A landscape with many peaks, sampled at points; each row gives a point and its height.
A climber steps from a point to the highest of its 3 nearest points, and stops where none of them is higher. Distance is the straight distance between rows; heights are no part of it.
(612): [ -2 -45  37 -81  14  10 -53 -39 -14  19  39  49 -49  -6 -12  -6 -20  74
  10 -27]  height 30.9
(102): [ 25  18 -31  14 -15 -29  -6  18 -31   3 -41  22 -38  10  15   9   0 -37
 -63  12]  height 54.7
(15): [ 21  42  -8  62 -32 -55  15  25 -40 -15 -22   2  -6  10  10 -16 -36  -6
 -63 -40]  height 61.5
(257): [ 20  58 -63 -12  -7 -11  14  25 -15  -1  -6  28 -20  15  58  -7 -41   3
 -65 -18]  height 57.2
(354): [ 16  76 -75 -49  -6   8   9   7  -3  -5  20  22 -19  16  73  -3 -43  15
 -40 -45]  height 61.9
(676): [ 12  -8 -18 -41  -1  50  -7   8  25  14   4  -9  36 -15  20  15  40  -5
  29  20]  height 36.1
(49): [ 17 -72  25 -13  11  52 -19 -16 -16  24  11   2  -9 -21 -38  54  87 -14
  73  37]  height 14.0
(109): [-20 -18  54 -18  -5  -3 -30 -49   5 -12  50   9 -13  23 -17 -14 -40  90
  15 -61]  height 57.0
(912): [ -4  16 -27  21 -25 -19  65  51  20 -16 -21 -14  57  -2  45 -18 -17  19
 -16   5]  height 52.6
(776): [ 42  42 -41  17 -14 -47 -31  10 -62  -1 -47  32 -53  28   0   5 -12 -42
 -83 -14]  height 52.0
(702): [  2  18  -6  10  13 -20 -30 -22 -43  -5  -7  -2 -45  17 -24  -6 -34 -51
 -54 -15]  height 62.9
(967): [-12  14   3  56  -9 -38  32  12  -8 -13  -6   5  15  -7  19 -38 -37   1
 -35 -22]  height 65.2
(174): [  2  38 -33   9  -6 -19  31  22   5  -6   3  22  23   5  60 -28 -42  17
 -38 -18]  height 59.7
(834): [  0 -40  20 -64  32   7 -33 -40 -44   1  -3  34 -47  23 -23  32   4  -4
   1 -40]  height 25.8
(954): [-25 -15  19  55  18 -23  18  -4   3 -10 -16  -2  -9 -15 -30 -13   4 -30
   3  34]  height 43.0
(561): [-39  -8  29  41   9 -25  30   5  57   3  10   6  52 -40  -8 -44   4  24
  44  29]  height 56.5
(14): [ -8 -60  46 -37  10  26 -26 -18  -6   8   5   9 -15 -15 -39  37  50   5
  52   0]  height 24.9
(830): [ 18 -24 -15 -15   1  61 -13   3  19  22   7 -20  29 -32   0  34  65 -14
  50  43]  height 78.9
(373): [ -9  18 -13   2   9  -6   2  -6   0   6   3  10 -19   1  31  -8 -12 -28
 -23  -7]  height 45.4
(17): [-25  -2  10   9   9  -1   5   2  43  13   9   2  31 -28  11 -22   7  -4
  31  17]  height 50.2
(1038): [ 44  -8 -40  12 -11   7  26  52  -6   9 -40  -6  -6   7  28  15  28 -21
 -22  54]  height 35.6
(1133): [-11 -25  18  68  17 -37  12  -2 -22 -14 -31 -10 -20  -3 -70   3   3 -45
  -8  51]  height 36.2
(156): [ 29  41 -81 -57   0  55  18  49  -7  -1 -23 -22  18   7  45 -19  20  12
 -19  30]  height 36.8
(764): [ -1 -17  12 -72   4  10 -26 -19 -26  10  18  41 -20   8  14  22   9  23
   3 -51]  height 23.9
(771): [-20  19  30  41  21 -14 -11 -41   5 -10  24  -7   2   8  -8 -53 -49   7
  -6 -34]  height 68.1
(515): [ 14 -17 -17 -54  -4  47 -14  -1  -9  14   2   6   0  -2  16  42  42 -19
  10  -8]  height 24.2
(942): [-23 -30  44 -45 -27   0 -24 -21  19   9  50   9  11 -13  -1 -13 -10  82
  40 -35]  height 48.2
(381): [ 10 -32   4  73 -16 -28  44  30   3  -2 -33  -5  -7  -6 -21  20  45 -33
   3  60]  height 25.0
(985): [ -3 -13  -7  41 -14 -16  50  39  21  -5 -27   0  28 -16  17  -4  13 -11
   3  41]  height 64.6
(550): [ 18 -29 -10   8   6  31   1  -1   3  16  -4  -4 -20 -12  -5  24  58 -62
  19  57]  height 77.6
(1051): [-19 -17  26  53  41 -22  -6 -27  -8 -19  -9 -17 -13  -4 -83   0 -38 -49
   5  34]  height 32.8
(1032): [-16 -31  32   5  38  -2 -29 -49 -14 -18   0 -18 -22  22 -85  38 -22 -50
  21  -3]  height 58.1
(1075): [-19 -38  35 -23  24   5 -25 -34 -10  -5  -2  -4 -25   9 -46  36  20 -23
  31  -8]  height 44.6
(225): [ -9  41 -14 -22  -1  -4  -6 -21   8   1  36  20   4  14  46 -19 -31  16
 -11 -48]  height 41.7
(1015): [-14  28  51  23   4  14 -37 -56  19 -27  52  -4  -4  31 -19 -39 -67  59
   3 -68]  height 65.1
(970): [  9  59 -39  20 -13 -21  16   3 -14 -13  19  28  -4  13  55 -38 -55  17
 -58 -46]  height 60.5
(367): [-33   3  35   9  13 -15 -21 -33  36   1  33 -10   7  -1  -3 -26 -18  29
  29 -29]  height 56.9
(311): [-20  16   1 -28  -8   3 -12 -10  32  11  28   0  30  -8  33 -16  -7  21
  24 -18]  height 51.4
(277): [  0  -1   7  80 -26 -51  34  28 -16 -14 -34 -12   0  -4 -23   3   8 -26
 -24  10]  height 46.6
(451): [ -9 -37  28  27  26  22  -1 -15  11  13   6  -9 -21 -10 -52  26  65 -49
  57  68]  height 8.9
(471): [-25 -32  29  80  28 -28  34   4  -2 -12 -20  -9  -9  -8 -81   2  22 -34
  17  72]  height 33.7
(779): [ -8 -23  33 -55  -9   3 -29 -39  -9   1  50  37 -27   9  -2 -13 -25  87
  10 -52]  height 43.5
(220): [ 10 -28  -6  38   1  -5  14  12  -4  10 -26   2 -26  -7 -12  16  36 -48
  -7  63]  height 22.9
(876): [ 32  37 -18  90 -48 -51  35  54  22  -8 -52 -47  24  16   4  35  40 -35
 -19  31]  height 23.8
(239): [  0  14 -16 -36 -12  34  -2  12  42  12   6  -9  54 -25  26 -12  16  19
  33  16]  height 39.7
(523): [ 12  46 -65 -44  -7  24  51  61  -4 -13 -31 -17  46   5  55 -48  -4  41
 -16  21]  height 43.7
(44): [ 68 -18 -55   0   3  37  10  43 -17  22 -25 -24 -12   4  23  23  50 -33
  -4  81]  height 35.8
(980): [-32 -29  45  -1  -4  16 -13  -2  50  17  29 -16  28 -48 -29   8  50  20
  76  32]  height 28.9
(408): [-25 -27  29  27  32  -2  -6 -23  15   1  -5 -15 -22  -6 -54  14  30 -44
  35  45]  height 2.0
(828): [ 15  15   6  81 -32 -61  13  33 -37 -19 -51 -10  -4   7 -30   8   6 -33
 -36  -2]  height 44.7
(994): [-28  -4  34  33  35 -12  -9 -38  13  -6   9 -16 -10  -3 -40 -23 -28 -16
  12  -3]  height 65.0
(370): [-10 -19  64   9  11   1 -32 -65  13 -17  41  -8  -3  25 -54  -2 -57  57
  22 -52]  height 62.1
(1019): [-42 -10  48  23  29 -18 -11 -29  43   6  20 -20  11 -17 -33 -17  -3  10
  49   5]  height 58.7
(963): [  1  25 -32 -34  -1  22  11  20  20   7   1   4  24  -6  49  -7  -4  -1
  -4   8]  height 42.6
(795): [  6  -9  31  22  26   3 -39 -55 -23 -21  23  -9  -8  24 -92  13 -82 -53
  -1 -26]  height 64.9
(621): [-28  -4  22  -8  11  -1 -13 -20  18   8  13  -4   0  -5   2  -6   6  -8
  23 -17]  height 69.3
(752): [ 54  16 -65 -27  -4  39   6  47 -10  15 -25 -10 -12  18  39  17  30 -21
 -33  45]  height 66.5
(654): [ 19  51 -63 -39  -8   5 -16   6 -26   8 -11  24 -60  24  41  40  -6 -34
 -63 -20]  height 54.3
(478): [  0 -47  24 -30  -8  41 -23  -3  11  16  11   1  15 -34 -19  38  65  14
  59  11]  height 21.3
(825): [ 22  11 -31  36 -41 -18  53  70  10 -12 -45 -32  33  10  29  18  18   1
 -15  32]  height 60.8
(201): [  0  18 -16 -65 -12  22  -8  -8   5  11  26  23  12   2  33  16   0  25
  15 -45]  height 31.3
(908): [-16  16  12  25  21 -15 -14 -29 -21  -8   4  -5 -24  11 -22 -31 -45 -25
 -32 -21]  height 66.1
(512): [-26 -22  58  -3  27 -11 -26 -45  10  -5  20 -14 -11  10 -50  15 -21  15
  36 -26]  height 59.6
(787): [ -2 -32  57 -19  26  -3 -34 -61 -14 -13  26   7 -22  28 -52  12 -50  41
  14 -54]  height 59.8
(843): [ 66  -2 -53  15 -20  -2  28  70 -17   7 -52 -18  -2  24  31  25  42 -11
 -26  54]  height 39.8
(574): [ 48  -4 -20  58 -36 -40  25  42 -13  -4 -54  -5 -12  16   3  35  38 -35
 -31  39]  height 28.8
(525): [  9  29 -32  -1  -3 -20 -20 -11 -36   2 -18  15 -53  17   9  13  -9 -48
 -64  -5]  height 58.6
(209): [ -4  33  -4  44  -7 -25  27  -3   7 -17  25  16  25   5  44 -60 -49  31
 -31 -38]  height 67.6
(345): [ 15  51 -62 -62  -3  54  18  33   5  -4 -23 -28  59 -13  39 -40  21  36
  11  27]  height 41.0
(522): [ -8  -3   6  34  17 -22 -22 -19 -33 -12 -18  -8 -33  10 -47 -10 -31 -50
 -33  10]  height 63.1
(974): [ -2 -15  10 -52 -34  39 -16   2  29  15  16 -20  65 -55   2  13  31  50
  53  14]  height 16.7
(302): [-26  -6  29 -24 -14   5 -17 -11  45  13  33  -9  37 -32   3 -10  19  34
  51  -5]  height 39.3
(697): [-21  -5   2  51 -22 -27  72  41  38 -14  -8 -13  71 -24  25 -22  -8  18
  21  12]  height 60.2
(579): [ -2  34 -16  34  -6 -26  14   6 -19  -7   5  17  -6   5  31 -33 -48  -3
 -56 -33]  height 63.2
(596): [ 14   3 -32   1  -9  10  25  37   7   6 -25   5   5  -5  33   0   6 -22
 -21  33]  height 37.6
(685): [ 14  53 -58 -61  -2  19   2   7 -11   6  15  21 -22  19  58  23 -22   0
 -30 -53]  height 56.0
(671): [-14  38 -16  54 -47 -40  70  60  32 -23 -13 -48  71  -2  38 -11 -17  15
  -2   1]  height 54.2
(260): [-18 -17  26 -37  14   3 -21 -31 -16   2  11  13 -18  13  -6  20   5  -1
  10 -45]  height 31.8
(545): [ 47  14 -45  19 -23 -17  19  54 -17   1 -55   5 -13  22  31  25  11 -16
 -49  28]  height 34.4
(1088): [ 13  -9 -19 -13   0  27  -7   3   0  16  -9   4 -28   0  18  24  35 -52
  -6  30]  height 20.6
(284): [ 12  16 -19  47 -26 -41  23  35 -15  -8 -42   6   0   0  20   5  -3 -14
 -49   4]  height 50.5
(1040): [-13   6  30 -21  10   1 -29 -47  -8  -5  40  12 -14  23  -2  -8 -26  38
   1 -70]  height 71.5
(168): [  1 -55  29 -44  19  23 -27 -28 -30   4 -10  18 -38  15 -36  46  42 -25
  23 -10]  height 34.3
(532): [ -6  11  40  27  29  -4 -26 -57   0 -14  27 -15  -8  20 -51 -19 -67  -6
   2 -40]  height 67.0
(717): [-11 -12  14 -31   6  17 -18 -15   2  12   6   2 -14   2   2  24  27 -24
  15 -14]  height 43.8
(853): [-12 -32  46 -45  11  -8 -33 -39  -9   3  35  24 -22  15 -20   1 -23  62
  17 -47]  height 55.1
(89): [  5  13 -25 -60   3  20  -8 -10 -30   9   4  28 -37  21  28  44  11 -22
 -24 -51]  height 45.3
(930): [ 14  43 -56 -75  -5  50   1  24   1   6   4  -6  29  -1  41   7   5  14
  -2 -12]  height 34.7
(1082): [ -6 -23  34 -21  31  -3 -31 -56 -32 -13  11   6 -28  31 -50  24 -35  -7
   0 -53]  height 53.4
(205): [-27 -31  45  22  20  18  -4 -10  37  15  14 -17   6 -29 -53  15  62 -12
  68  50]  height 12.7
(886): [-26   3   6  30   1 -23  29   7  32  -3   2  13  39 -23  28 -38 -17  10
   7   9]  height 75.5
(80): [  7  20 -45 -16 -13  14  52  58  14 -10 -31 -16  57  -2  44 -32  -8  24
  -4  27]  height 47.2
(339): [  5  26 -43 -14  -6   6  36  41  14  -3 -20   2  36  -5  53 -25 -19  13
 -21  17]  height 52.4
(768): [ -3   8 -18 -11   6   1 -19 -17 -28   8  -8   7 -49  18   2  24  10 -53
 -38  -3]  height 51.5
(856): [ -3  44  15  45   9  -6   0 -24  -6 -27  33  13  -6  16  16 -73 -67  17
 -34 -53]  height 70.5
(360): [ -6 -47  37 -60  -4  19 -28 -11  -3  17  19  20  -1 -30 -12  22  31  35
  43 -15]  height 30.6
(212): [ 52  12 -79 -18 -11  35  30  77 -28   2 -46 -34  15  18  37 -18  43  15
 -23  59]  height 33.4
(513): [-32 -26  55 -19   4  -8 -27 -34  20   1  36 -10  -2  -3 -25   0 -13  55
  36 -35]  height 55.7
(106): [-15 -41  35 -34 -30  25 -17  -2  30  17  30 -12  39 -59 -27  16  42  48
  67  12]  height 19.8
(975): [ 41 -10 -52 -10   3  54  24  50   9   9 -24 -30  32 -10  29  -6  41  -8
  10  69]  height 24.3
(517): [ 14  33   8  51   1 -35   0  -5 -46 -18  -3   5 -27  12 -17 -46 -64 -10
 -58 -32]  height 61.4
(514): [ -6  -4  -4  26   6 -23   1  -6  -9  -1 -23   7 -22  -1  -2  -7  -1 -42
 -30  21]  height 53.7
(314): [-13 -44  32 -70 -17  14 -32 -16  -6  17  40  33  -1 -25  -2  -6   1  77
  28 -20]  height 39.6
(731): [-50 -12  50  17   5 -13  -6  -7  65  11  33 -17  34 -44 -33 -24  15  33
  67  22]  height 45.8

Where does a climber stop that starts at each point below?
(596) => (985)
(80) => (985)
(345) => (985)
(156) => (985)
(471) => (856)
(277) => (856)

Two climbers start at each pair of points below. Name the first point that both come to, or write never.
(930) and (654) => never
(205) and (408) => (771)
(1133) and (768) => (908)

Call two points neighbours if one is among the 3 nearest of the other. Go from one point of each pair to the other, from neighbour to neighbour, staying as high as possible. Name the lowest point that can't be avoided.
(830) and (1075) => (676)
(621) and (856) => (367)
(886) and (985) => (697)
